A landscape with many valleys, sampled at points; each row gives a point and its height.
A ball rolls from a point to the lowest of its 2 nearest points, and stops where none of them is lower. Distance is the straight distance between rows; heights are no part of it.
<840> (h 431): [-12  -3   4  11  -8 -73   6  -3  32   5 -25 -10 -17  15  17 -35  19   5
 -39 -32  12 -42  -1  57   6 -46 -26 -14 -15 -12]
<831> (h 555): [ 13 -27 -31  15   2  44 -44 -11 -24  -4 -11  24   4 -13 -17 -12  12  14
 -18  49 -12  17   9  24  -6  10  13  39   3  -9]
<1513> (h 515): [  1  15 -18 -36  41   4  15 -12  -5 -23  -5  23  38 -15  27  34   9  -5
  19   3  -1  65 -17  14 -16  11 -13  14 -35  18]
<1216> (h 387): [ 28  -8   4 -24   6 -13   7 -19  -3  20  14  63  27  31  11 -32 -15  -2
 -33  34  17  10 -20  61 -22 -29  15 -30 -22  -3]
<1337> (h 339): [  6  -8 -29  -9   6  25  -7  35 -33 -14  -9 -18  40 -38  26  29  19  29
 -45  -3   5  14 -21  47 -22  11  -4  -1 -21 -19]
<935> (h 583): [-10  -5  37  14 -27 -55 -13 -18 -13 -48 -13  49  -2 -32  -2  22  -2 -39
  25 -10  43   5  -2 -74  27  17  25  29  -8  22]
<336> (h 269): [-16   8 -47   7 -17 -18   1  -4  10 -24 -14 -24 -34 -27 -50   3  31 -35
 -32 -14 -13  11  33 -38  26   3  23  46  31   8]
<437> (h 335): [  7  13 -23  -3   5  -5 -27 -27 -24  31  -1 -21 -46   4  -8 -23  -3 -29
  -6 -19  -2 -43  24 -51  -3   2  17 -50   1  -2]
<40> (h 470): [-37  43 -16  17  -2 -62   0   8  69 -22 -17 -34 -20  18  46 -16  46 -20
 -47 -51 -33 -62  29   3  13 -26  23   2   2 -33]
<904> (h 173): [ -2  -6  -9 -44  -5  14  -7 -13 -54  17   1   1   2 -48 -27  51 -20  -1
   8  19   4 -16  42  14 -16  33   7 -20 -20 -15]
<791> (h 408): [ -2 -30   9  14  -1 -48  19  -7  13  18   0  29  19  43   0 -57   9 -13
 -43   1  29 -29 -12  70  -3 -43  -6 -21  -2 -33]
<1055> (h 522): [ 20   9 -14  58 -21  10   3  -1 -59 -10  -9  17  -1  -3  19 -75   7  34
  22 -15 -54  15   7   3  -4  -5   2 -57  14  11]
<414> (h 570): [-15 -22 -20  29  12  32 -15  21  17 -13 -13  28   2  10  -4  24  -9  17
  15  36 -11 -21  -9  48  -8   5  25  45  12   6]
<627> (h 229): [ -7   9  -1  42  33  14 -40   4  29   1 -12  -3  -7   7  24 -55  30 -19
  -9 -35  18 -20 -43 -22  16  -2  -7   4  -1  -2]
<1418> (h 719): [ 22 -14 -23 -53 -44  20 -10  -6   8   3  31 -19  -8 -15 -36   8 -27  22
  12  51 -39  16  38  -4   6   8  -3  23   2   3]
<576> (h 489): [  5   0   8  21   8  31 -38  13 -39  13  24   2   4 -22  10   4 -13  46
  22 -30   0 -42  -6   5   4  34  -9 -31   8  17]
<974> (h 473): [ 28 -25  15   5  19 -23   7  53  25  50 -11   3  -2  44  10 -13 -20 -11
  13 -22   9   3 -13  33  30  10  -4 -44   0 -41]
<745> (h 282): [  2  -1 -19  37 -24  59 -21  -6  -4   4 -26 -26   3  16  29 -45  33  -5
   4 -27   3  12  -7 -13  16 -19 -27  -4 -18   1]
<125> (h 424): [  0  -9  26 -17  32  25  19   5 -68  -7  64  -8  33 -22 -25 -22  35  71
  22 -11 -30  29 -13   8 -21  11 -49 -13   6   9]
<1409> (h 699): [ -5  29  -1  10 -22  45  36  -6  36 -12  29   6  21  60 -17 -43 -40   1
  11  -1 -12 -36 -17  14  19   0  14 -12  60  21]
<1519> (h 647): [-14  21   0   8  -6  -6  -8 -33  28 -11 -26  -8  17  14  73 -38  15 -40
 -42   3  -9  -4 -28 -10   4 -33  26  -6 -38 -24]
<1026> (h 394): [  7 -23  -5   7   2   6 -45  -7  36  33 -45  11 -20  29  46  -2 -21 -27
   2  36 -10  -2  16   7 -15 -11  20  12 -15 -37]
<1219> (h 258): [-30  18  10   3 -13  14 -29 -13  48   3   2 -53  -7  18 -25  31  10 -25
 -25 -12  13  10 -14 -43 -20  -8 -16  42  -8  38]
<1071> (h 543): [  8 -42  -2   5   8  19 -55 -29 -20 -10 -22  31 -27 -22  14  42  12 -10
 -19  19  15  16  20 -11  11  17 -14  44 -25  -9]
<989> (h 130): [-20 -23  -6  13 -16   7 -25 -51  15  32  31  -5 -10 -17 -36  22 -24 -21
 -31  17 -32  40  -1  -6  20  55  -1  -4   6  10]
<1296> (h 423): [  0  12 -30 -45   0 -35  13  23  22 -24  36   1 -19  -9 -19  38  11   9
   9 -25  14 -12  22   8  62  16  -7  -5  10   3]
<466> (h 247): [-19  39  51   1 -37  22  29  11 -43  36  11  -6  21 -47 -39  24 -25  38
  25  -6 -30  24  38   5   2  39 -68   3   2  42]
<696> (h 312): [-21   3  -4  -1   7  71   8   8 -14  -2  -1 -51  17  24   4  10  30 -16
  28 -27   3   4  -2   3 -14  -7 -22  -6  -3 -15]
<69> (h 705): [ -5  18   7 -22 -21  69  40   1  22  24  33  -2  22  33 -37  -3 -36 -27
  19  14   6 -37   9  21  22  18   8  -9  19  -7]
<836> (h 356): [ -8  -9  11 -27 -45  12  33 -28  -3  11  17  -2   0   8   8  40 -16  -8
  -5 -13   8  41  16  45  12   0 -45 -52 -30   9]
<733> (h 499): [-10 -36  28  20  30  -3  13  25  21  13  10 -14 -24  61   4  34   7   2
  20 -11   9 -12  -9  30   6  -3 -15 -18  23 -22]
<657> (h 330): [  1  25  66  15  48  14  40 -39  13  28  -4  20 -12  45   5 -15 -32  27
  -2  23 -64  10 -21   1 -36 -25   1 -18  -2  22]
<309> (h 492): [  2  21  34 -46  60   7  27  14 -27   0  16 -17  11 -39  26  66  14  13
  43  -3  -3  31  -1  -4 -22  -2 -19   8 -38  -2]
<517> (h 365): [-22   7  69   7   4  15  25 -26  27   8   5  -7  -7  37  48 -18 -12  23
  11  11 -22 -37 -23   6 -10 -37   3 -10 -28   7]
<577> (h 251): [-16 -37  53  29  -8 -31  20  48  34 -23 -34 -23 -19 -21 -12   3  19  -5
 -17   1  52  13   6  -9 -14 -30 -16  21 -34 -11]
<419> (h 542): [ -9   9  18   9  22  32 -14  24 -21  11 -31 -13 -12   6   0  21 -14   8
  66 -13 -29  -3  34 -21 -15  12   0 -10   3  18]
<926> (h 369): [  3 -15   0 -16 -37 -20   9 -21  12  20  31  24   8  14  29  -1  -6  -8
 -13  17  36  10  -6  38  11  -7 -14 -30 -34   8]
<383> (h 355): [ -8 -23 -19  25 -18  -5 -36  10   0  19 -18 -32 -18  -4  58  44 -11 -12
  -3  -3   0  16   3 -30  13  35   9 -34   1 -21]
<810> (h 556): [-10 -12   2  44  13 -33   2  35   2  -1 -47  22   9   9  -4 -24 -10  -4
  61   2 -10   9 -13  29 -51 -26  -1   4  30  10]
<797> (h 658): [ -1  34 -17  -6  -3 -11  20   2  -4 -31  -9 -17  40  -9  36 -27   4 -18
 -62  -7   2 -28 -27  -7 -17 -23  67 -14 -24 -23]
<218> (h 327): [ 11  -3 -13  25 -37  19 -36  24 -18  26  -7 -27  18 -18  23   4 -29  18
   6   6   1  37  -3 -13 -22  43 -14 -49  -5 -10]
<248> (h 346): [-24  -1  67  -2  36 -19  14 -28 -34  24  -7 -11 -32  -3 -46  33  -6   5
  -1  -1  -2  -6   4 -14 -40 -15  -3  -9  -9  20]
<939> (h 419): [-16   9  53  -5  49  34  34   5  -2  -8  60 -30   8  -8 -12  44   5  31
 -11  -9   4 -29 -31  -1  -9   4  -1   8  40   8]
<858> (h 467): [-21  15  -4  28  15  15 -25  14   0 -21  -1  -6   5 -22  13  11   6  36
 -27 -22 -11 -62 -33  24  11  21   3   8   8  22]
<368> (h 411): [ 20   8 -17 -56   8   1  22 -43   9  10  11 -18 -24  57 -10 -15  19 -18
 -40  26 -11  -7  25  -9  -4 -49  27  11 -10 -26]
<94> (h 520): [-21 -21  60  36  10   7  11   9 -11  32 -22  -9 -16  24  18  21  -9   2
  46   3 -14  11   9  15 -28   0 -13 -33 -11 -12]
<1035> (h 145): [ 14  -7 -16  23   2  23 -45  36  46  38  -7 -38 -22  29 -27  14 -17  29
  -6   2 -31 -12   5  -3   7   8  -4  24  27   5]
<1316> (h 451): [  0  11 -21  -8  -1 -18   8  -1  20   7  36  31 -21   6 -38  17 -25  23
  12 -15 -21 -16  -8  23  50  26  -5 -12  26  47]
<408> (h 193): [ 10  13  -9 -57  61   1  38   9 -17   0  14   7  10 -15 -13  73   0 -23
   3 -10   7 -27  15  39 -20   2  25 -19  -4 -25]
<1048> (h 175): [ 10   2  16  52 -10  23 -43 -15   0 -18 -10  64   2 -20   2 -57  10  -5
  14  16  16 -25 -14   8  -1  -7  -1  34   3  36]
<129> (h 426): [  7  -3   2 -40   0  46  11  -2 -14  -8  60 -37  42  52  26   2  26   6
 -37   1  28 -24 -29   2   8   1  23 -10  15 -51]
<565> (h 194): [ 19  19 -41 -50  21  20  23   8  13 -12  40 -40  52  19  -4  -9 -11   4
  24   1 -45  19 -25 -26  32  32  23  -6  42 -14]
<1392> (h 354): [  6 -22  -8  21 -35 -31 -20  11  25  14 -62 -33 -32  -4  51  -7 -22  -1
  -4  11 -18   8  24   0 -11 -40 -16   1 -31 -14]
<714> (h 463): [ 10   0  31 -23  58 -25  14  22 -31 -13   0   7 -12 -33   5  52  11  58
  20  30 -22  35  23 -16 -24 -15  10  29 -34  -3]
<1272> (h 425): [ 10  -2 -32 -19  12  41 -20 -25  19  17  -7 -14 -16  39   8  16  -4 -38
  -8  15 -12 -19  24   0  -2  -5  32  19   7 -26]
<1171> (h 75): [-15 -19  32  60  23  -2 -40 -17  19  -6 -24  48  -7  11   1 -39  15 -47
  23   8  36 -66  -3 -12   8  -5  18  53  25   4]
<711> (h 325): [ 38 -17 -34 -11  55 -11   2  38 -16 -18  -6 -13  -1  24 -27 -50  14  19
 -14   3  -2   2 -18 -24 -30 -41  37   0  26 -37]
<647> (h 466): [-16  -7   0   6 -32 -41  10 -10 -25 -44 -20  17  -7 -50   1  19  13  26
   7 -14  25  36  -1 -27 -13 -21 -33  25 -20  42]
<969> (h 691): [-32  23 -17  24  -9 -12  22   4  49   7  -1 -12 -10  45  -6 -22  -9   1
 -22 -12 -13 -55 -18  31  11 -22  20   2  38   7]
<1076> (h 723): [ 28  -1 -18 -87 -28  -4 -16 -21  24  48  31 -22  10 -12 -44  25 -33 -23
   2  28 -18  19  37   5 -15  12 -23 -10   4  -1]
<1235> (h 561): [-16   5  34   7   1 -17 -35  -6 -47  10 -41  29 -11   2  13  52  -5  -5
  61 -21   2  21  26 -22 -28  24 -18  -6  -4  25]
<210> (h 338): [-25  -9  18   7 -34  27  17 -13 -32 -12   7 -22   0   6  31  11  21  -6
  12 -38  18 -11 -11  23  12  -4 -26 -52 -29 -10]
<83> (h 320): [ 46   1 -63 -43  -6  14  -3  52  29  11  18  -2  13  55 -10  -6  -6   5
  -3  12   7 -18  12  39  28 -13  18  25  34 -43]
<852> (h 203): [ -3  25 -26   3   8  13  31  27 -13 -44   0 -50  16  14 -22 -42  29   3
   0 -42 -20 -26 -14 -12  -2 -33  24  -3  37  -1]
<888> (h 219): [  1  -1   0   2  -9  35 -24   9  14  30  -9 -76 -19  10 -29   3  -9   9
 -13  -9 -18   9  -2 -38 -27 -19 -18   6   2  19]
<176> (h 593): [ -3 -12   0  14  -5  -7  20  19  51   2  -2  57   8  27   3 -40  -6 -35
  35  18  43 -10 -21  40  44  -4  -6   5  -5   2]
<823> (h 625): [-12  -2   5  14   2 -57 -40 -17  33 -31 -25  28  -5  -9  49  35  14 -37
  -2  -7  10  -7  -9  -6   3  -9   6  36 -12  20]
<1298> (h 218): [-26  11  10  50  26 -26 -20  25  68  -2  -8  18 -11  25 -10 -24  29 -28
  -9  -5  47 -65   9  -8  14   7  23  67  40 -31]
<547> (h 414): [  6 -14 -16  12 -18   1  10  13  38  34 -37 -19  -8  13 -26  -9 -23 -30
 -16 -10  21  45 -24  10   0  -5 -36 -18  -2  14]
<1204> (h 105): [ -4  11  20 -51  52  23   5 -28 -39  21  16 -17  -7 -30 -35  75  -8   1
  -6   6 -24 -25  14  38 -13   5   1  14   1 -11]
<76> (h 144): [-14   6  17  28 -16  -1  -6  -5   3  -4   2  23  20 -28  14   1 -43  -1
   2  40   7  -1 -16  -2  -8  30  37  -5 -12  22]
<1485> (h 444): [-10 -11  24  -5  50  32  25  18  16 -23  45 -23  12  32   1   6  -1  17
 -16  30  28 -27 -34 -30  -3  17  22   7  26 -37]
<686> (h 393): [ -6  17  63   8  30  31  30  34 -45  25  40 -23  21 -37 -21  41 -19  32
  23  12  15  -7 -17  25 -26  20  -8 -17  24  -5]
<400> (h 438): [  5  -8   6  -6  14  -4  -7  13 -49 -12  13   5   7 -24 -12  14  26  78
   5  11 -22  51  -6   9 -26  -1 -31  23 -15  25]
<1445> (h 471): [  2   2   9  -4 -17 -15 -12  -7 -17  -2  22  23  -9 -21 -58   5 -24  38
  19   0  -8 -20  11 -26   5   2 -18   4  17  62]
<1480> (h 573): [-14  22  43   0 -18 -22 -35 -34 -54 -19 -27  68  -1 -10 -19  30 -11 -23
  54 -10  32 -10  25 -59   3  -7  -5  10  -7  33]
<280> (h 507): [ 15  14 -18  42 -27  20 -25   3 -64   0  -6  24   4 -18  29 -30  -7  15
  22 -37 -10 -31  12  23  17  27  -2 -69  11   5]
<117> (h 562): [-18 -12 -16  22  -2 -11   4  48  40 -55 -17   7 -13  -9  24  30  14  16
 -13  19 -19 -26  12  22   2  -2  43  49   9  -7]
<93> (h 128): [  7  20 -53 -16  -1  26   1  -1   0 -14  42 -63  11  35   0 -27  20  -3
 -11 -17 -21  -3 -15 -46  14   0  27 -10  48 -18]
<1521> (h 252): [  8 -14  42  54 -27  -6 -36  -4 -29  32  -9  52 -11 -16  28 -25 -22  25
  15 -12  10  13  27  -6  -5  36 -39 -44 -26  15]
<716> (h 391): [-29 -11 -30  42 -25 -51 -26  15  29 -12 -13 -12 -22  -4  64  28   8 -29
 -18 -12   2 -17   0  24  22  15  18 -20  25 -28]
<1065> (h 306): [  8   8   5 -65  41  -2  10  16  32   2  25  -8  25  -2 -42  22   9 -20
  25   8  24  19 -20   3  -7  -2 -16  37  22   3]
<912> (h 609): [ 22   0  13  38 -10 -73 -75 -12  21  -4 -19  51  -2 -16  38  -7   5 -29
  12 -15  43 -14 -26 -23  21  -9 -13  13  18  32]
<1143> (h 610): [  8 -12   2  13   8 -69 -24   7 -34  -7 -26  71 -10 -37  30  11   4  15
  22   2  20  -1   1   5  14  17   6  -6 -21  21]
<490> (h 316): [ -5  10 -48  -7 -19  10   7 -14 -35 -35 -23 -20  21 -60  43  22  10  21
 -18 -26  -1  33 -17   8  -4  20 -34  -7 -15  10]
<1163> (h 292): [  0 -15 -25  18 -14  -4 -29 -24 -22   2 -10   5 -39 -10 -28   1  24 -50
  11  -9  29 -34  35 -21  -5   1  21 -10  29  10]
<1468> (h 319): [-36  14  53   7  11  -6   8 -29 -31  14  -1   6  12   5 -21  29  -8   3
  20  37 -10  41   6 -36 -64   4   2   7 -13  24]
<1067> (h 605): [ -7  -4  10 -15 -20  17  12  -6  22  -1  15  61  14 -13 -35 -19 -15 -30
  30  21  50 -19   6   4  30   9  -3  35 -24  35]
<643> (h 266): [ 26  14 -21  -4  42  20   7  20 -38 -18  -9 -34  23  13 -27 -58  41 -12
 -28 -41  13 -18 -20 -24 -28 -43  22 -11  -6 -24]
<1408> (h 86): [-29   8  30  20  -9  -6 -20 -38   1  25  17   5   2 -32 -19  35 -41   7
 -39  11 -19   4 -19   4 -16  41   8 -26 -19  38]
<658> (h 442): [ 12  -2 -13  21 -15 -46  14  54  44  27 -32 -23 -10   3   8 -42 -11 -33
  -1 -25  26  20 -21  -2  41  -1  -4 -20  -3 -33]
<250> (h 478): [ -3  -1  -4  15 -50 -16   6   3 -10 -11   5  -8 -17 -17   1 -29  -7  29
  -1  -4  14  -5  -8 -20  -9 -27 -16 -14  -9  34]
<241> (h 84): [ 14 -14 -11  11   3   3 -15  14  21 -30  18   1  -6 -15   7 -32  32  -6
  15  22  29  18  -9 -58  29 -11  20  46  -3  -2]
<458> (h 290): [-39  16  32 -10   2  18   5 -25  20   2 -23 -31   4   8 -35  46 -25 -28
   5  21 -20  13 -18 -33 -28  -8  14  47  -5  25]
<493> (h 710): [ 14  11  -7  -8 -60  49  -3 -16  45  34  20  21  -8  58 -12 -35 -19 -40
   6  26  26 -23  28   5  25  -9  -5   4   2   3]
<1207> (h 430): [-27  -1 -21  55 -24 -45  -4   0  41 -28 -21 -14 -36 -16  28 -21  32 -13
 -49 -26 -30 -29  30  17  38  -3  21  15  10 -34]
<179> (h 623): [ -5  -2  -2  32  -6  -9   0  19 -51 -37 -19  88  13 -43  14  -1  13  32
  41  14  20  11  12  25  15  21  -8  29  -8  16]
<365> (h 577): [ 19 -17 -27  10  35 -13   8  25  10 -15 -16  46  12  27  12 -44  14 -15
  37  -8  15   8 -33  43   5 -26   4   5  14   5]
<1514> (h 217): [ 11 -31  42  49 -18  11 -46  -8 -36  -6  -1  50 -10  -8  -4 -18  11  20
  33   8  33   3   4 -24  -7   5 -21   8  -3  24]
<572> (h 363): [  4   2  11   4  -2  28  39  49 -52  26  -1 -11  43 -30  -9   8 -21  23
 -13  17  21   7 -26  57 -23  18   8 -19 -13 -31]
<374> (h 172): [  8   1 -25  25  -1   3 -27  11  27 -26   9  -6  -5  28  30  -5  38 -51
  24  17  23   0 -14 -28 -11 -11  27  17  41  -3]
<272> (h 669): [ 10  15   2  -9  -6 -11  18   9 -16  -8 -15 -13  55  43  38 -36 -17  -5
 -30 -12 -18 -45 -15  20   9 -23  84 -22  22 -40]
<1376> (h 396): [ 38  -9  -1 -30   0 -12  15   4  38  46   6   4  14  10 -58 -19 -30  -1
  -8   7 -26  72 -14  10   9  13 -38 -22  -3  22]
<1156> (h 375): [ 34 -21 -49 -26  42  -3   0  -1 -42 -27   7 -20  -2 -11 -14 -14  43  12
  -7  -2 -25  41   5 -19   2  -4  21  -9   0 -50]
<1384> (h 220): [ -7 -15 -29  30 -15 -13   0 -10 -12 -32 -19  -4 -22 -32 -26   5   3  10
   3  10 -54  40  16 -39  32  14  14  42  16  18]
<384> (h 398): [  7 -32 -27   3   5  31  16  -5 -38 -46  28  -3   5   3   9 -15  53  16
  23 -11 -15  30  16  -5  31  -3  -2  -9 -11 -26]
<921> (h 715): [ 36  -9 -13 -20 -56  36   2 -33  27  -2  31  17  -2  20 -10 -48 -25  -9
   7  40 -26  27  37 -18   8  -9  -2  -3 -16  19]
<79> (h 267): [ 16  14  19 -46 -44  20  36 -22 -18  41  11 -24  15 -44 -44  -3 -32  23
  15 -16 -57  50  28  26   3  24 -86 -10 -19  13]
<1432> (h 289): [  4 -14  69   8  23   1  29 -17  14   0   5  40  -8  65  -5  -1 -48  25
  36  51 -21  -9  14  24 -55  -8  -2 -21  24  23]
<233> (h 296): [  2  18 -42 -36 -31  -2  45 -23 -31   3 -45  15  17 -52  29  13  -9  22
   0 -31   0  55  20   7  -7   4 -74 -14 -25  26]
<404> (h 307): [ 11 -20  33   2  -2 -44   8  42  31  -7 -39 -20   1 -20  48 -20   0  21
   0  15  22   7  -5   6 -30 -52 -23  11 -56 -26]
<215> (h 395): [  9   1  30  13  -4  33  -3 -20   7  15  35 -30 -12  55  18 -42 -11  32
 -36   2 -18 -51 -23 -21  -9 -28  19 -33  -6  -5]
<290> (h 273): [  2   7 -32 -33  43  -7  21  37  11 -21  15  12  15  21 -12  40  24 -29
  -3 -24  40 -35   3  40   0   5  21  -2  38 -22]
<454> (h 615): [-18 -10  -8  -8 -16  24   2   2 -25 -28 -13  49  15 -47 -47  10   6  -5
  24  -4  24 -20   9  25  19  21 -10  50 -13  19]
<20> (h 385): [ -7  23 -12 -27 -20   2   4  -6  24  20   5 -17 -30   4  -7   2  11 -11
 -40 -17  22 -37  16  -3  37  -1  -8   4 -36 -24]
<331> (h 311): [ -6  18 -64 -22   1   9  14 -45  16 -13   9  -4 -10  -2 -38 -22  40 -42
 -32 -13 -12   3   7   1  40   4   5  30  15  -3]
<361> (h 538): [  3  -4 -22  38 -14   3   5  14 -22   4 -54  18   3   5  19 -51  -6   3
  33  16 -28  35   7  14 -18 -18   2 -26  -5  -4]
<378> (h 637): [-36  -3  13  16 -11 -11  -8 -32  -4 -35 -36  17   4 -16  65  17  12 -20
 -18  11   3  -5  -7  16 -23  -5  12  14 -37 -13]
<1191> (h 594): [ 14 -12  24  57 -32 -80 -50 -17 -37 -28 -36  70 -16 -40  10  20  -4 -11
  17  -5  32   9  -5 -35  19  10  13  13  11  15]
<85> (h 174): [-25 -10  -1  -7  -5  -9   5 -14  11   7  11 -20 -13 -42 -44  22 -20   6
 -20  27 -46  34   9 -43  35  52  23  32  -3  -6]
<1075> (h 373): [ 43   7  -8 -58  30  -5   6 -23  21  50  18   6  31  46 -53 -32 -36  -8
 -18  19 -13  31 -25   8 -37 -20  -9 -30   9   9]
<1269> (h 413): [ -5 -10 -22   1  -5  37   2 -25 -68 -23  38 -17  23 -25 -11 -33  38  28
  35 -26  -9  45  -4 -24 -20   9 -22 -22   7   5]
<707> (h 280): [ -7   5 -10 -49 -45   0  41 -44 -26  -9  -1 -11   8 -54  -3  25 -12  40
  16   2 -51  49  33   2  19  17 -69   3 -10  22]
<1401> (h 345): [ 14  19  15 -51  55  28  11 -29  15  29  19  10  18  25 -34  -7  -6 -23
  -4   9  31   5 -38  15 -32 -22 -21  -7 -14  15]
<366> (h 681): [ -3  32 -19  13 -36 -10   0   3  12   8   1 -15   6  37  26 -34 -42 -22
 -20  -7 -12 -69 -10  13  11   5  50 -40  40 -17]
<1540> (h 537): [ -3   8 -14  -3  11 -19  55  55  49 -34   1 -33   0  38  24  15  11   9
 -23   5 -32 -12 -11  19   1 -27  51  26  21 -30]
<1041> (h 121): [-13   4  15  27  59 -11   2  15  36   7  10  -3 -23  37 -10 -25  34 -10
 -18 -39  37 -46 -12 -22  24   8   5  15  17 -31]
<524> (h 279): [ 22  -9   3  18 -57 -25  -4 -21 -38  15 -30  33 -26 -50  43 -11 -30   4
  14   4  25  26  32 -32  -2   8 -27 -33 -26   3]
<1142> (h 178): [ 10 -11  16  17   0 -34   4  34  54 -29 -20 -11 -36 -18  14 -38  40 -18
 -24  -1  49  12  10 -55  15 -31  -4  35 -28  -9]
<1314> (h 239): [-10 -19 -14  -4  21   9 -29   4  -1 -20  20 -26 -19  20 -33  30  26 -38
   4  -2  35  -6   8 -24 -31   0  16  27  50  -6]
<735> (h 249): [  4   8  39  19 -21 -33  15  -4  -1  13  17  40   4  31  10   0 -44  21
  33  47 -25  38  18  -4 -74   8  14 -47   5  20]
<1527> (h 443): [-18  10  11  11  22  24  27  21  -6  -8  36 -46   6 -30 -12  14  17  19
 -43 -27 -13 -32 -36   0  29  29   7  -9  -9 -13]
<1153> (h 254): [ 27   3 -11 -68  50   0   9  22   9   4  46 -26  34  -1  10  36 -20  18
  34  24 -15  18 -14  -6  -2  22   2   9  23  -9]
<780> (h 250): [ 25  -2 -54 -34  42   5 -28  47  35  20 -22 -20  -4  22 -32  17 -18  -1
   3  16  -4  -8  -7  13   0  -2   8  50  34  -9]
<1161> (h 509): [ 12  29 -37  -3  24 -25  -2  24  45 -15  -6 -38  -2  47  51  -9  28   8
 -52 -30 -23 -23  -1  -8  10 -25  31   4  20 -46]
<889> (h 450): [ -8  -5 -21 -37 -15 -50  19 -19 -11 -38  12   9 -15 -52 -27  37  24 -18
  -9 -36  26  15  19 -27  24  11 -25  12  -7  20]
<1081> (h 392): [  8   8  -7 -73  20  11  28 -54  -6  12 -10 -20 -15  11 -10  16   8  -3
 -33  16 -36  28  13  12 -15 -32  -6  14 -52   1]
<551> (h 349): [-13  34 -30 -13  14  18  19  -9  47 -10 -15   5 -16  17 -11 -24  47 -54
 -34 -27  30 -14  18  -2  35 -13   6  30 -20 -23]
<878> (h 372): [ 17  -7 -12 -20  -7 -16 -10   2  -9  37  11 -23 -40 -19 -12   0 -13  20
 -36 -33  -3 -22  18 -15  41  17 -10 -38  -9  -4]
<114> (h 412): [ 11  -4   9   0 -11  18   2 -23 -28   8  42 -32  23  51  -3 -45  17   3
 -46 -18  22  -6 -40  -4 -16 -24  14 -47  14 -16]
<692> (h 303): [ 38   9 -21  33 -51   7 -30  23 -46  15 -36  18  18 -61  42 -40 -21  12
  15  13  27  35  10 -20 -24  12 -13 -29  -8  12]
<1524> (h 529): [  3 -27 -12 -34  29  16   0 -27   0 -20  -8  11  15 -49  18  41  21 -24
 -14   2   3  51  15 -14  23  48 -20  26 -36 -18]
<46> (h 374): [-11  -2  36 -26  19  12  35 -41 -22  23  13 -19 -31 -13 -34  15   3  32
 -13  -1 -33  21  -3   4   8 -14 -29   7 -39  19]
<1536> (h 202): [-17  -8  18  18 -29 -50 -12   7  15   7  12   8  -8   4  10  33 -53  18
  11  51 -12   4  -5 -13 -39   7  42 -10  22  25]
<848> (h 216): [ -9  15  25  -8 -30  10  12  18 -37  21   1  29  23 -61 -19  48 -43  26
  29   7  13  -1  24  22   7  47 -19  -6  -8  21]

Two balls start at each pair of points below. Name the first point that both come to, or write none.
<129> and <366> | none
<1191> and <1071> | <93>
<414> and <179> | <93>

For each start below, name every point that the ball comes to, in order.
<454> | <1067>, <176>, <365>, <810>, <361>, <1055>, <280>, <576>, <858>, <1527>, <939>, <686>, <572>, <1337>, <490>, <233>, <707>, <79>, <466>, <848>, <904>, <1204>
<823> | <912>, <1191>, <935>, <1480>, <1235>, <419>, <94>, <733>, <974>, <658>, <547>, <1376>, <1075>, <1401>, <1065>, <1153>, <565>, <93>
<1418> | <921>, <493>, <69>, <1409>, <969>, <366>, <272>, <797>, <1519>, <378>, <823>, <912>, <1191>, <935>, <1480>, <1235>, <419>, <94>, <733>, <974>, <658>, <547>, <1376>, <1075>, <1401>, <1065>, <1153>, <565>, <93>
<1485> | <939>, <686>, <572>, <1337>, <490>, <233>, <707>, <79>, <466>, <848>, <904>, <1204>
<1143> | <1191>, <935>, <1480>, <1235>, <419>, <94>, <733>, <974>, <658>, <547>, <1376>, <1075>, <1401>, <1065>, <1153>, <565>, <93>
